A landscape with many valleys, sampled at points; each row gives a point and its height.
A ball rolls from a point to the lowest of its 3 nearest points, and stops where none of them is lower. Distance is the straight distance between rows; heights are no part of it.
k968 h=218: -7 -3 8 1 3 8 9 -9 1 -5 2 2 -7 10 -1 2 5 9 -2 -3 -8 -5 4 1 5 -8 -11 1 -1
 3 2 -18 -16 -3 14 -6 -6 2 14 -4 2 -11 -20 15 1 5 1 9 4 -11 -2 -3 -12 4
 1
k502 h=198: -3 -5 5 -13 -4 23 6 -7 7 1 -5 4 -7 1 -9 0 5 6 4 -1 -3 -14 8 16 4 -6 -7
 -9 -13 3 6 -32 -24 -13 16 18 -6 -12 30 15 -14 -4 -10 14 1 9 11 13 -6 -6
 3 -15 -23 14 10
k715 h=372: 6 9 -6 -8 -8 -9 -7 9 -9 12 4 -5 2 -8 6 -2 -11 -8 7 0 12 13 -4 11 -6 15
 14 -3 3 -9 -5 16 8 -2 -8 6 4 -5 -4 2 4 9 22 -18 -1 -14 -1 -4 -1 12 -11
 -6 9 -7 -4
k243 h=147: -6 -7 7 2 6 15 16 -12 1 -5 3 4 -9 6 -8 0 9 10 -6 -1 -14 -14 6 -5 5 -12
 -14 4 0 5 -1 -28 -18 -4 20 0 -3 9 23 -5 -2 -15 -30 22 6 8 6 7 2 -14 2
 -7 -17 9 2
k103 h=438: 1 -2 0 -1 -6 9 -3 1 -1 1 -3 -2 -4 1 -2 3 3 3 1 -1 1 -5 -1 14 -4 -4 -2 -7
 -8 -2 7 -9 -6 -2 10 9 1 -4 2 4 -8 7 -1 4 4 3 4 9 -7 -2 -6 -4 -10 10 9
k516 h=409: 6 -4 3 -18 -15 20 3 7 7 11 -11 -4 -8 -7 -8 1 1 8 19 0 10 -17 6 27 -1 5
 -3 -15 -18 -3 12 -26 -20 -7 12 33 2 -22 27 19 -18 12 3 0 6 11 17 17 -15
 2 5 -18 -24 17 22
k38 h=428: 6 4 -7 -10 -17 -2 -6 1 -7 13 1 1 -1 -9 -1 -10 -10 -2 14 2 10 -3 0 17 -5
 16 7 -10 -9 -1 3 4 1 -8 5 16 5 -10 1 6 -6 12 9 -13 1 -2 9 6 -11 8 -8
 -11 -2 4 8
k768 h=337: -3 -7 3 13 14 -11 1 1 5 -9 1 2 7 6 0 3 5 -2 -14 -6 -5 8 0 -23 2 -9 -3 17
 13 5 -2 15 12 11 -12 -21 -2 13 -16 -4 9 -3 -3 4 -4 -2 -11 -10 13 -4 10
 14 13 -10 -9
k298 h=568: 5 9 -6 2 4 -16 -9 2 -4 4 0 -5 9 -4 4 -4 -6 -11 4 5 10 11 -4 -6 -7 10 10
 1 8 1 -8 29 18 2 -20 -5 4 3 -22 -7 5 5 22 -16 -10 -15 -5 -14 2 13 -1 10
 18 -16 -12
k473 h=272: 5 5 0 0 -1 -7 -5 5 -8 7 -2 1 4 -10 7 -1 -11 -7 0 -1 4 1 -2 3 -5 6 9 -3 4
 -6 0 11 4 1 -6 2 5 -4 -4 1 -1 5 10 -10 3 -3 -2 -3 -4 4 -3 0 6 -4 1
k708 h=431: 7 10 -9 -6 -4 -12 -10 10 -6 12 4 -6 2 -9 6 0 -9 -7 9 2 13 19 -6 8 -8 18
 14 -4 3 -8 -8 23 15 0 -14 6 6 -3 -11 -1 6 7 30 -19 -7 -15 -4 -8 -5 16
 -10 -1 10 -10 -6
k765 h=340: 6 7 -5 -6 -7 -8 -7 6 -11 12 3 -1 2 -10 4 -4 -12 -7 6 -1 9 7 -3 11 -5 12
 12 -5 3 -8 -1 13 6 -3 -3 7 4 -7 -2 3 1 8 15 -16 1 -8 0 -3 -5 9 -9 -7 7
 -3 -2
k297 h=303: -4 -7 8 -4 0 16 6 -7 2 0 -2 1 -5 4 -6 -3 6 8 1 -2 0 -12 7 8 0 -5 -10 -2
 -9 7 5 -26 -22 -9 14 6 -5 -5 18 8 -10 -5 -15 15 0 6 6 12 0 -8 0 -7 -17
 10 10
k51 h=222: 4 3 -1 2 -1 -5 -4 5 -7 4 -1 2 2 -8 6 1 -9 -5 -1 -1 1 -5 -3 1 -3 4 7 -3
 -2 -4 3 5 2 1 -4 2 5 -3 -4 1 -3 5 5 -8 5 0 0 -1 -6 2 -3 1 3 1 4
k228 h=146: 2 -5 2 -15 -13 20 3 5 7 7 -7 -1 -5 -2 -8 1 6 9 14 0 8 -14 5 25 1 1 -2
 -10 -15 -1 9 -27 -17 -8 14 26 -1 -18 23 15 -14 7 -2 1 1 10 15 14 -6 0 6
 -18 -20 17 18
k700 h=411: 1 8 -6 9 7 -19 -7 0 0 -5 1 -2 12 1 3 -6 -5 -9 -6 5 3 13 -7 -14 0 5 5 4
 12 1 -7 31 26 1 -16 -15 -2 9 -25 -11 12 4 13 -15 -5 -11 -8 -19 3 9 4 11
 20 -14 -18
k45 h=292: 6 6 -6 -5 -10 -7 -5 5 -9 12 2 1 2 -9 3 -5 -12 -7 5 -1 8 4 -3 12 -3 11 10
 -5 -2 -4 1 10 4 -5 -1 8 6 -9 -1 2 0 8 10 -14 3 -5 3 1 -8 8 -8 -8 5 -1 1
k30 h=275: 0 4 -1 10 8 -14 -3 4 1 -7 -2 1 7 1 5 -2 0 -3 -8 0 -3 11 -5 -13 1 -1 3 8
 12 -4 -3 16 17 8 -11 -11 -3 4 -16 -8 9 0 7 -8 0 -1 -7 -12 9 1 8 9 13 -7
 -10
k682 h=106: -1 -6 3 -8 -6 19 2 1 6 4 -5 0 -4 1 -7 0 7 7 4 -3 4 -10 2 21 1 -6 -4 -6
 -10 2 8 -24 -14 -9 15 18 -2 -12 19 13 -10 3 -4 8 3 7 9 12 -3 -2 0 -15
 -20 15 12
k185 h=493: 5 7 -7 3 5 -20 -11 3 -4 2 3 -3 10 -5 4 -3 -6 -12 2 6 11 15 -5 -7 -5 13
 11 2 9 5 -10 33 22 2 -24 -9 5 7 -29 -9 9 4 21 -16 -12 -17 -5 -19 2 14 0
 11 21 -16 -17
k41 h=96: 0 -3 1 -7 -10 14 0 4 4 4 -6 -3 -5 0 -4 -1 5 9 5 0 5 -6 0 22 -1 -2 -3 -7
 -11 -1 7 -16 -8 -6 15 18 0 -11 11 9 -10 6 -1 1 4 6 7 13 -6 -1 -1 -13
 -15 14 13
k413 h=245: -4 -4 8 -1 -1 12 7 -7 2 -2 0 1 -7 8 -3 -3 5 9 0 -2 -1 -9 6 6 3 -5 -9 -1
 -6 6 4 -22 -20 -5 14 -1 -5 -2 13 3 -5 -8 -16 12 0 5 5 11 2 -8 -2 -3 -13
 9 7
k202 h=389: -5 -7 2 6 10 -3 5 -6 3 -10 5 4 0 8 2 7 3 -3 -10 -3 -11 1 4 -23 9 -13 -5
 11 4 6 -2 0 1 10 -8 -17 -2 9 -1 -1 8 -11 -9 12 -2 6 -9 -2 9 -5 5 11 7
 -9 -7
k78 h=228: 0 3 0 14 11 -16 -3 3 3 -8 -2 0 9 1 3 -1 -1 -4 -11 1 -3 12 -6 -16 0 -1 1
 8 13 -4 -5 21 20 8 -10 -14 -3 9 -21 -8 11 2 8 -8 0 -5 -8 -14 8 2 8 11
 15 -9 -12
k876 h=629: 5 9 -8 -2 4 -13 -12 4 -4 7 2 -6 5 -9 6 0 -7 -10 4 1 12 15 -4 -1 -11 13
 13 -3 8 -1 -8 28 17 2 -22 -1 4 1 -19 -4 5 8 29 -15 -9 -17 -5 -15 -3 16
 -5 7 16 -16 -12
k990 h=350: 5 10 -2 4 3 -14 -5 5 -4 1 -1 -3 7 -4 6 -4 -7 -7 1 3 5 5 -3 -4 -6 7 9 3 8
 -4 -4 22 11 4 -14 -4 0 0 -13 -5 4 3 15 -15 -3 -10 -5 -10 5 7 0 8 15 -11
 -7
k958 h=448: 6 11 -9 -10 -9 -13 -13 14 -7 13 5 -5 -1 -9 8 -2 -10 -8 17 3 20 20 -6 12
 -8 28 18 -5 -1 -11 -9 22 12 0 -14 9 9 -5 -16 2 5 10 33 -22 -10 -15 -1
 -5 -9 19 -10 1 7 -7 -1
k602 h=510: -4 -2 4 0 -5 6 3 -2 0 -4 1 -1 -3 7 0 4 5 4 1 -1 -3 -3 4 4 2 -6 -6 -1 -5
 3 5 -12 -12 0 7 -6 -3 1 4 -1 -1 -4 -10 10 -1 2 1 10 3 -7 -4 2 -6 6 5
k232 h=341: -7 -2 5 2 2 4 6 -7 1 -8 4 1 -5 11 2 6 5 3 -2 -1 -9 1 3 -4 8 -11 -8 1 0 1
 2 -11 -9 2 7 -11 -4 4 6 -3 5 -9 -15 14 2 4 -3 7 4 -8 -3 2 -4 1 -1
k144 h=336: -2 -1 -3 4 4 -6 1 2 -1 -9 2 4 3 -1 6 6 3 -5 -5 -5 -6 3 -1 -11 6 -6 0 8 2
 -3 0 0 8 7 -8 -11 -1 1 -5 -3 7 -4 -2 3 1 5 -3 -3 6 -2 4 5 6 0 -2
k978 h=380: 4 8 1 3 2 -10 -4 6 -5 5 -2 -2 6 -8 6 -4 -9 -7 0 0 5 2 -2 -3 -5 7 8 1 7
 -5 -2 16 5 6 -11 -2 2 -2 -8 -1 1 4 12 -13 0 -6 -3 -7 3 4 -1 6 12 -7 -3
k588 h=104: -6 -5 7 1 3 12 12 -10 2 -5 2 3 -9 8 -7 -3 6 11 -2 -3 -8 -10 6 1 4 -5 -11
 1 -2 6 2 -26 -19 -7 18 -1 -5 2 19 1 -3 -14 -24 16 3 6 6 10 2 -11 1 -6
 -15 9 4
k224 h=348: -2 -2 -3 1 0 -4 2 1 -1 -8 2 4 0 0 6 5 4 -3 -3 -4 -5 2 -1 -7 6 -5 1 4 0
 -2 1 -3 4 6 -6 -10 -1 2 -4 -3 3 -3 -5 3 0 6 -1 -1 4 -2 3 5 3 2 1
k448 h=312: -2 -3 0 11 10 -10 -1 2 4 -8 -1 2 7 1 4 1 2 -4 -12 -3 -4 11 -4 -17 0 -6
 -1 12 12 -1 -2 13 15 10 -10 -14 -2 7 -15 -5 9 -1 3 1 -1 -1 -7 -10 10 -1
 9 8 12 -7 -9
k964 h=305: 3 1 -1 2 -1 -4 -2 3 -5 0 0 3 0 -5 5 3 -3 -5 0 -2 0 -3 -1 -2 1 1 4 -1 -3
 -3 2 -1 0 4 -4 -2 3 0 -8 -2 -2 3 0 -3 3 4 1 0 -1 -1 -1 4 1 3 5
k402 h=477: 5 0 0 -13 -15 11 -1 6 6 12 -11 -4 -6 -6 -7 -7 -2 8 19 4 10 -13 1 27 -6 9
 -1 -11 -15 -2 8 -10 -11 -7 12 27 2 -18 18 15 -16 14 7 -9 5 6 11 14 -12
 1 -1 -13 -17 10 17
k240 h=260: -7 -3 8 5 5 5 8 -8 1 -7 3 2 -6 11 1 8 4 5 -7 -1 -13 -2 3 -10 7 -13 -12 2
 3 1 0 -12 -10 3 8 -11 -5 7 9 -3 6 -12 -18 16 3 4 -5 7 5 -10 -2 4 -3 -4
 -2
k879 h=286: -2 -2 0 18 15 -20 -7 -1 -3 -10 6 1 15 6 -1 -1 -3 -7 -17 1 -3 14 -6 -31 2
 1 5 13 11 4 -8 35 28 9 -18 -32 -1 22 -39 -15 12 2 0 -7 -2 -11 -12 -21 8
 2 8 23 25 -16 -19
k725 h=466: -1 -5 4 -2 -4 12 1 0 2 1 -2 -2 -4 4 -2 1 6 5 1 -2 1 -5 2 11 -3 -6 -5 -4
 -7 2 8 -16 -13 -3 11 5 -1 -4 7 5 -8 2 -4 10 2 3 5 11 -2 -5 -4 -3 -12 10
 10
k96 h=298: 1 1 -2 -5 -13 9 -3 3 3 5 -4 -2 -3 0 -5 -2 1 7 6 3 5 -7 -2 20 -3 2 1 -9
 -11 -2 8 -9 -3 -6 13 18 2 -9 6 5 -8 10 1 -4 5 6 6 11 -8 0 -5 -10 -11 13
 11
k750 h=707: 4 8 -10 -3 4 -16 -14 6 -2 8 3 -5 5 -9 6 1 -7 -9 6 0 15 20 -6 0 -9 17 15
 -1 7 1 -9 31 21 1 -25 1 8 2 -23 -5 7 5 33 -16 -12 -19 -7 -17 -7 17 -5 7
 15 -14 -12
k863 h=169: -7 -5 9 7 8 6 11 -10 1 -7 4 2 -8 10 -1 8 4 9 -8 0 -16 -5 5 -11 7 -12 -13
 3 4 2 -2 -16 -14 3 11 -10 -3 9 13 -4 6 -13 -20 20 4 3 -4 7 5 -11 -1 1
 -5 -3 -2
k569 h=302: -1 -6 2 17 13 -14 -3 -1 5 -9 1 1 10 6 -2 0 3 -2 -15 0 -5 13 -4 -25 0 -4
 -1 14 13 2 -4 23 19 11 -13 -22 -2 16 -29 -9 9 2 2 -2 -4 -6 -11 -15 11
 -3 10 18 18 -12 -14
k921 h=345: 3 -2 1 -10 -14 12 -1 6 6 6 -7 -4 -5 -1 -7 -5 3 8 13 4 10 -10 0 25 -2 5
 -1 -10 -12 -2 7 -14 -8 -6 14 22 0 -14 12 11 -11 10 2 -6 4 7 11 13 -8 2
 -2 -13 -16 14 15
k703 h=170: 4 5 -6 -5 -12 3 -5 2 -3 7 -2 1 -1 -5 -2 -5 -6 1 6 2 4 -4 -4 16 -2 8 5 -8
 -10 -3 5 1 1 -6 7 14 6 -8 1 4 -6 9 4 -9 5 3 4 6 -12 3 -7 -8 -4 7 8
k649 h=376: -6 -9 3 11 15 -7 5 -4 6 -9 4 4 4 7 0 4 6 -1 -13 -8 -7 5 2 -24 7 -12 -4
 18 11 8 -2 9 8 11 -13 -21 0 10 -12 -2 10 -9 -8 7 -6 2 -11 -6 14 -6 9 14
 13 -11 -10
k504 h=375: 2 2 -3 -3 -9 4 -4 2 0 4 -3 -1 -2 -2 -1 1 -1 2 3 2 2 -5 -3 15 -4 1 1 -9
 -10 -3 6 -4 -1 -4 9 11 3 -6 2 3 -8 8 2 -4 6 4 3 9 -10 -1 -6 -7 -9 10 8
k847 h=420: -5 -5 3 5 9 0 4 -7 3 -11 4 1 -2 10 2 9 4 -1 -7 -2 -12 1 4 -19 10 -12 -7
 9 2 3 -2 -3 -2 8 -5 -15 -3 10 2 -1 7 -11 -11 15 -1 5 -8 0 8 -7 1 10 5
 -8 -5
k399 h=62: -7 -5 7 0 4 15 16 -12 3 -4 1 4 -10 7 -9 -3 9 11 -4 -1 -11 -13 6 -3 5 -8
 -13 1 -2 6 -1 -27 -19 -7 20 1 -6 5 24 -4 -4 -15 -29 21 5 11 7 8 1 -14 2
 -8 -17 11 4
k967 h=413: 6 5 -7 -12 -16 -8 -7 6 -10 18 3 -1 -2 -12 3 -6 -13 -7 14 0 16 7 0 17 -8
 18 13 -7 -3 -5 -1 11 2 -4 -1 13 6 -10 -4 5 0 12 16 -17 -2 -10 8 1 -8 10
 -9 -10 3 1 4
k624 h=246: -5 -7 7 -4 3 17 15 -10 4 -5 1 3 -9 7 -11 -4 7 11 0 -2 -9 -17 7 0 4 -6
 -12 -1 -6 7 1 -30 -22 -8 18 5 -6 2 25 -1 -7 -13 -27 17 3 12 9 9 1 -14 4
 -8 -19 11 7
k617 h=357: -1 -1 -3 0 -2 -2 0 3 -3 -5 1 2 1 -1 7 5 3 -1 1 -2 -3 -1 1 -4 4 -3 2 0 -4
 -1 2 -4 -1 4 -5 -7 2 2 -5 -3 1 -1 -5 2 -1 5 0 3 2 -3 -1 5 1 5 5
k757 h=746: 4 9 -11 -4 3 -15 -17 10 -2 9 4 -4 4 -11 7 1 -9 -9 7 0 16 23 -9 3 -8 20
 17 -2 5 -2 -10 30 21 1 -24 4 9 0 -23 -3 9 6 35 -19 -10 -17 -8 -15 -11
 19 -5 3 13 -12 -12
k200 h=285: 3 -4 2 -14 -14 15 2 7 7 9 -9 -4 -6 -5 -7 -2 3 9 16 2 10 -15 4 26 -2 5 -2
 -11 -14 -2 9 -20 -15 -7 14 28 1 -19 21 14 -15 10 2 -3 3 8 14 13 -9 2 3
 -15 -19 14 19
k865 h=447: 2 6 -8 5 6 -22 -10 0 -5 0 4 -1 14 -1 3 -3 -6 -11 -1 5 10 15 -7 -11 0 10
 9 4 12 6 -10 34 25 1 -22 -14 2 8 -29 -12 12 3 18 -16 -10 -16 -6 -20 3
 14 1 12 24 -15 -20
k67 h=378: 3 10 -4 8 6 -17 -6 2 -1 -5 -1 -3 11 0 4 -5 -4 -5 -5 6 2 9 -7 -11 -2 5 5
 3 11 -1 -7 25 20 3 -14 -13 -3 5 -20 -9 8 2 12 -15 -5 -8 -6 -15 7 6 4 11
 19 -11 -13
k20 h=439: 7 10 -4 -2 0 -11 -8 4 -6 8 -1 -5 5 -8 7 -2 -8 -9 3 1 9 10 -2 2 -8 8 11
 -2 8 -6 -5 23 10 2 -14 -1 2 -2 -9 -1 2 7 23 -15 -4 -13 -5 -8 0 11 -6 3
 13 -12 -8
k554 h=265: 4 0 -1 0 -4 1 -4 1 -3 2 -2 1 0 -5 3 2 -2 -3 0 0 0 -5 0 6 -2 1 3 -6 -6 -3
 4 -2 -1 0 1 5 6 -1 -4 2 -6 6 1 -1 5 4 1 3 -9 -1 -6 0 -4 7 7
k728 h=465: -1 -4 2 0 -5 9 -1 0 0 1 -1 -3 -4 2 -1 4 5 4 2 -1 1 -5 2 10 -3 -5 -3 -5
 -7 1 7 -12 -11 -1 7 3 1 -2 2 4 -7 3 -4 7 2 2 3 9 -1 -4 -5 -1 -10 10 9
k52 h=484: -2 -5 6 -1 -4 10 2 -2 2 -1 0 -2 -4 7 -1 2 6 5 2 -2 -1 -5 4 8 -1 -6 -6 -2
 -6 3 7 -15 -14 -1 9 -1 -1 -2 5 0 -6 0 -8 10 1 1 4 12 1 -6 -5 0 -10 8 8
k543 h=501: 4 1 -3 -9 -16 6 -3 2 3 8 -7 -3 -5 -3 -5 -8 0 7 14 5 9 -10 -1 23 -3 9 1
 -10 -13 -3 7 -6 -5 -6 13 22 3 -13 9 9 -11 13 5 -8 3 5 9 11 -9 2 -5 -10
 -11 11 13
k406 h=120: 4 8 0 5 2 -14 -4 5 -3 -2 -3 -1 7 -3 7 -4 -5 -4 0 3 2 6 -3 -6 -3 6 6 3 9
 -5 -4 19 12 7 -12 -8 0 1 -14 -6 3 1 11 -15 -2 -4 -5 -10 7 4 3 9 14 -10
 -7
k942 h=483: -6 -5 5 8 11 2 9 -9 2 -12 6 1 -3 11 -1 10 4 2 -11 0 -14 -4 4 -23 9 -12
 -9 7 4 5 -3 -6 -6 8 -4 -17 -4 12 4 -4 5 -17 -15 16 -1 7 -8 0 10 -10 3
 11 6 -10 -5
k783 h=168: -6 -6 6 -4 3 18 16 -10 4 -5 1 5 -9 7 -10 -3 9 12 -2 -1 -10 -17 7 -3 4 -9
 -13 0 -5 7 -1 -29 -19 -9 20 5 -6 6 26 -3 -6 -15 -31 20 5 12 7 8 1 -14 4
 -7 -20 10 5
k821 h=206: 5 6 -3 -1 -5 -6 -5 3 -7 8 -1 1 3 -9 5 -2 -12 -6 0 -1 4 0 -2 7 -4 6 8 -5
 0 -6 2 9 4 -2 -2 6 5 -6 -2 2 -2 8 9 -11 4 -2 -1 -1 -8 5 -6 -5 3 -1 1
k508 h=73: 3 4 -4 -2 -6 -3 -5 4 -5 6 0 2 1 -7 3 -1 -9 -4 1 -1 2 -3 -2 8 -3 5 6 -5
 -5 -4 2 3 3 -1 1 7 5 -5 -2 2 -4 7 6 -8 6 2 0 2 -10 3 -5 -4 1 4 3
k657 h=158: -3 -7 6 -6 -3 20 3 -3 5 4 -4 2 -5 3 -7 0 5 7 3 -2 1 -9 5 15 0 -7 -7 -4
 -10 5 8 -25 -19 -10 16 14 -5 -11 21 13 -11 -1 -7 13 1 6 8 11 -4 -3 1
 -13 -19 12 10
k328 h=237: -6 -8 10 6 8 13 16 -12 -1 -6 4 3 -8 6 -8 1 8 11 -10 0 -19 -12 5 -12 5
 -14 -16 4 4 4 -2 -24 -17 -1 18 -4 -2 11 21 -6 0 -15 -31 23 6 7 2 6 5
 -15 2 -5 -13 4 1
k743 h=358: -6 -3 4 5 7 3 6 -7 2 -10 4 1 -5 10 3 10 3 1 -6 -1 -13 1 4 -14 8 -14 -9 3
 2 2 0 -8 -7 5 2 -14 -4 8 4 -2 7 -12 -14 15 1 5 -8 2 5 -8 -2 7 1 -6 -4
k411 h=342: -5 -6 1 8 10 -7 3 -2 4 -8 2 3 2 4 4 6 4 -5 -10 -6 -9 6 0 -19 7 -11 -3 13
 6 4 -2 3 8 9 -10 -16 -2 7 -5 0 7 -7 -3 9 -1 4 -8 -6 8 -3 6 9 9 -6 -6
k68 h=361: 3 3 -1 3 1 -8 -3 6 -5 0 0 3 3 -6 7 1 -4 -4 0 -2 2 -2 -2 -5 0 3 6 3 1 -4
 0 6 3 7 -8 -5 3 -1 -8 -2 0 1 3 -7 3 2 0 -3 1 -1 4 4 7 0 2
k794 h=112: -6 -9 5 -2 3 22 18 -13 4 -7 2 2 -8 6 -10 -2 14 10 -4 1 -18 -17 7 -8 4
 -17 -16 0 -2 7 1 -30 -18 -6 24 4 -6 12 32 -4 -7 -15 -36 26 8 12 8 7 1
 -15 4 -8 -19 12 5
k469 h=459: 4 4 -6 -9 -18 5 -4 2 1 9 -4 0 -3 -4 -4 -10 -4 4 13 6 8 -9 -2 22 -5 10 3
 -11 -12 -2 5 -2 -2 -7 10 20 4 -11 6 8 -10 12 5 -11 1 2 7 11 -12 4 -7
 -10 -9 9 11
k143 h=208: -1 0 -1 14 13 -15 -6 -1 2 -8 -1 -1 10 3 0 -2 -1 -5 -12 3 -5 12 -5 -21 -2
 -3 0 9 13 -1 -5 25 21 7 -12 -17 -3 13 -26 -9 10 4 7 -7 1 -6 -10 -16 7 2
 8 14 18 -12 -13
k518 h=406: 7 7 -6 -10 -12 -10 -10 11 -10 16 6 -4 -3 -9 6 -3 -9 -7 13 1 18 14 -4 14
 -9 23 16 -7 0 -10 -7 16 7 -2 -7 9 5 -7 -8 2 4 11 24 -20 -4 -14 2 -3 -4
 14 -11 -5 7 -4 0
k839 h=323: 2 9 -3 8 5 -14 -4 3 0 -5 -2 -2 8 -1 5 -4 -2 -3 -4 4 1 8 -7 -10 -1 5 5 5
 10 -4 -4 20 17 6 -11 -10 -3 3 -18 -9 7 3 10 -14 -2 -5 -6 -12 8 4 5 9 17
 -10 -11
k824 h=72: 0 -6 2 -16 -12 22 5 3 9 6 -5 1 -5 -2 -8 2 7 8 11 0 4 -11 6 25 4 -1 -5
 -10 -14 0 9 -30 -19 -11 15 24 -2 -18 27 14 -13 2 -5 5 2 10 14 14 -4 1 6
 -17 -22 17 16
k575 h=326: -3 -2 -2 7 7 -9 1 3 2 -8 -1 4 4 -1 4 5 4 -5 -8 -5 -6 7 -1 -14 4 -7 -1 9
 7 -1 -2 5 12 9 -8 -12 -2 4 -8 -3 9 -4 0 3 -1 3 -5 -7 8 -1 6 7 8 -3 -4
k571 h=47: 0 2 -2 15 15 -19 -9 -1 -1 -7 2 -1 13 2 -1 -3 -5 -8 -14 5 -3 13 -6 -24 -1
 0 3 8 12 3 -8 32 26 6 -15 -22 -2 16 -32 -11 13 4 8 -8 -1 -11 -10 -20 4
 5 6 17 22 -16 -20
k370 h=367: -4 -3 -1 5 6 -2 1 -3 2 -11 3 3 0 6 5 9 4 -5 -7 -3 -10 3 2 -14 7 -11 -4 7
 4 2 0 -2 3 7 -4 -14 -1 5 0 -1 9 -8 -6 10 -1 6 -7 -1 5 -4 2 7 5 -4 -3
k938 h=370: -3 -7 6 -9 -1 23 10 -9 6 -1 -3 3 -7 4 -9 -3 4 7 3 1 -5 -18 9 7 1 -6 -11
 -6 -13 7 4 -33 -29 -12 16 14 -8 -6 28 11 -16 -8 -16 18 2 10 8 12 -4 -10
 4 -10 -23 10 10
k125 h=150: 2 5 -2 14 11 -17 -8 0 1 -8 0 -1 11 2 2 -3 -3 -7 -12 4 -3 14 -7 -20 -1 0
 0 7 12 0 -7 28 25 6 -13 -18 -2 12 -27 -10 11 3 9 -9 -1 -8 -9 -19 4 4 7
 14 19 -13 -17
k670 h=366: 6 8 -4 -4 -5 -9 -7 6 -8 10 1 -3 3 -9 5 -3 -11 -7 3 -2 8 8 -4 7 -7 9 12
 -3 4 -6 -2 16 7 -1 -8 5 3 -6 -4 0 3 7 17 -15 -1 -11 -2 -5 -3 9 -8 -3 9
 -7 -3
k496 h=509: 6 10 -5 0 2 -15 -9 4 -5 5 -1 -6 7 -6 6 -2 -6 -9 3 3 9 9 -4 -3 -8 10 11
 -1 8 -3 -5 26 13 2 -17 -3 4 0 -15 -4 3 5 22 -16 -8 -14 -5 -11 1 12 -3 8
 15 -16 -10
k74 h=135: -1 -4 2 -16 -10 26 6 -2 7 3 -4 3 -6 1 -8 1 8 7 8 -1 1 -14 8 22 6 -4 -5
 -10 -14 1 8 -33 -22 -14 16 22 -6 -17 30 14 -14 -2 -9 11 1 9 13 15 -6 -2
 5 -17 -24 15 13
k998 h=395: -5 -2 0 -1 -1 1 3 -4 0 -9 2 1 -4 7 4 7 5 -1 0 -3 -6 1 2 -4 8 -8 -4 2 -2
 1 2 -7 -3 4 1 -11 -2 4 1 -3 4 -7 -9 9 -1 6 -2 4 3 -4 -2 4 -1 3 0
k701 h=254: -5 -11 7 2 6 23 18 -14 4 -7 3 1 -6 6 -10 -3 15 9 -8 1 -22 -19 7 -13 4
 -24 -16 3 1 8 1 -28 -19 -4 25 0 -2 16 32 -5 -8 -16 -41 29 6 13 6 7 4
 -19 4 -5 -15 12 5
k871 h=339: -1 1 -2 7 5 -10 1 5 0 -6 -1 3 4 -3 6 2 2 -5 -6 -3 -3 6 -4 -10 2 -3 3 7 7
 -4 -1 6 11 8 -10 -10 -2 1 -10 -5 7 -1 1 -4 1 3 -4 -7 7 0 7 5 9 -1 -4
k512 h=444: -6 -8 3 9 13 -6 6 -6 5 -9 4 3 2 10 -1 7 5 -2 -12 -4 -11 1 3 -25 10 -12
 -6 14 6 8 -3 3 3 10 -10 -21 -2 11 -5 -1 8 -13 -10 10 -4 5 -11 -5 12 -5
 7 13 10 -11 -8
k605 h=338: -4 -11 10 5 7 18 18 -13 2 -6 6 3 -7 7 -9 1 12 8 -11 1 -22 -18 6 -15 4
 -20 -16 4 4 7 -1 -25 -19 -3 21 -3 -1 13 25 -6 -5 -14 -37 26 5 10 4 7 4
 -16 3 -5 -13 8 3
k57 h=281: -7 -6 9 7 11 8 14 -9 2 -9 5 1 -6 10 -3 9 5 10 -12 3 -18 -7 6 -18 6 -13
 -13 5 5 1 -3 -15 -15 6 8 -11 -2 14 13 -8 4 -15 -25 20 4 5 -5 6 10 -14 0
 5 -2 -6 -2
k252 h=151: -1 -5 2 -10 -10 17 3 4 7 5 -6 -1 -4 -1 -7 -1 7 10 9 0 7 -9 2 23 1 -2 -4
 -8 -11 -1 9 -23 -13 -9 15 23 -2 -16 19 11 -11 4 -3 2 3 8 12 13 -4 0 2
 -16 -20 16 14
k84 h=765: 3 12 -12 -4 -1 -18 -19 14 0 9 3 -1 4 -11 8 -2 -13 -7 12 0 18 26 -8 5 -5
 26 20 2 1 -3 -11 34 22 1 -24 8 12 -5 -28 -2 10 7 39 -23 -13 -17 -7 -16
 -13 22 -5 0 15 -11 -10

Where does a ball stop that starts at each point below?
k750 => k571
k958 => k508
k448 => k571
k518 => k508
k649 => k571
k757 => k406

Call two points neighbours if one is among the 3 nearest of the other. Go from one point of each pair to the other, from neighbour to neighbour, staying as low as possible. Name the highest point that can't be avoided.
k41 / k703 => k504
k41 / k794 => k297
k406 / k508 => k617
k399 / k794 => k243
k406 / k571 => k839
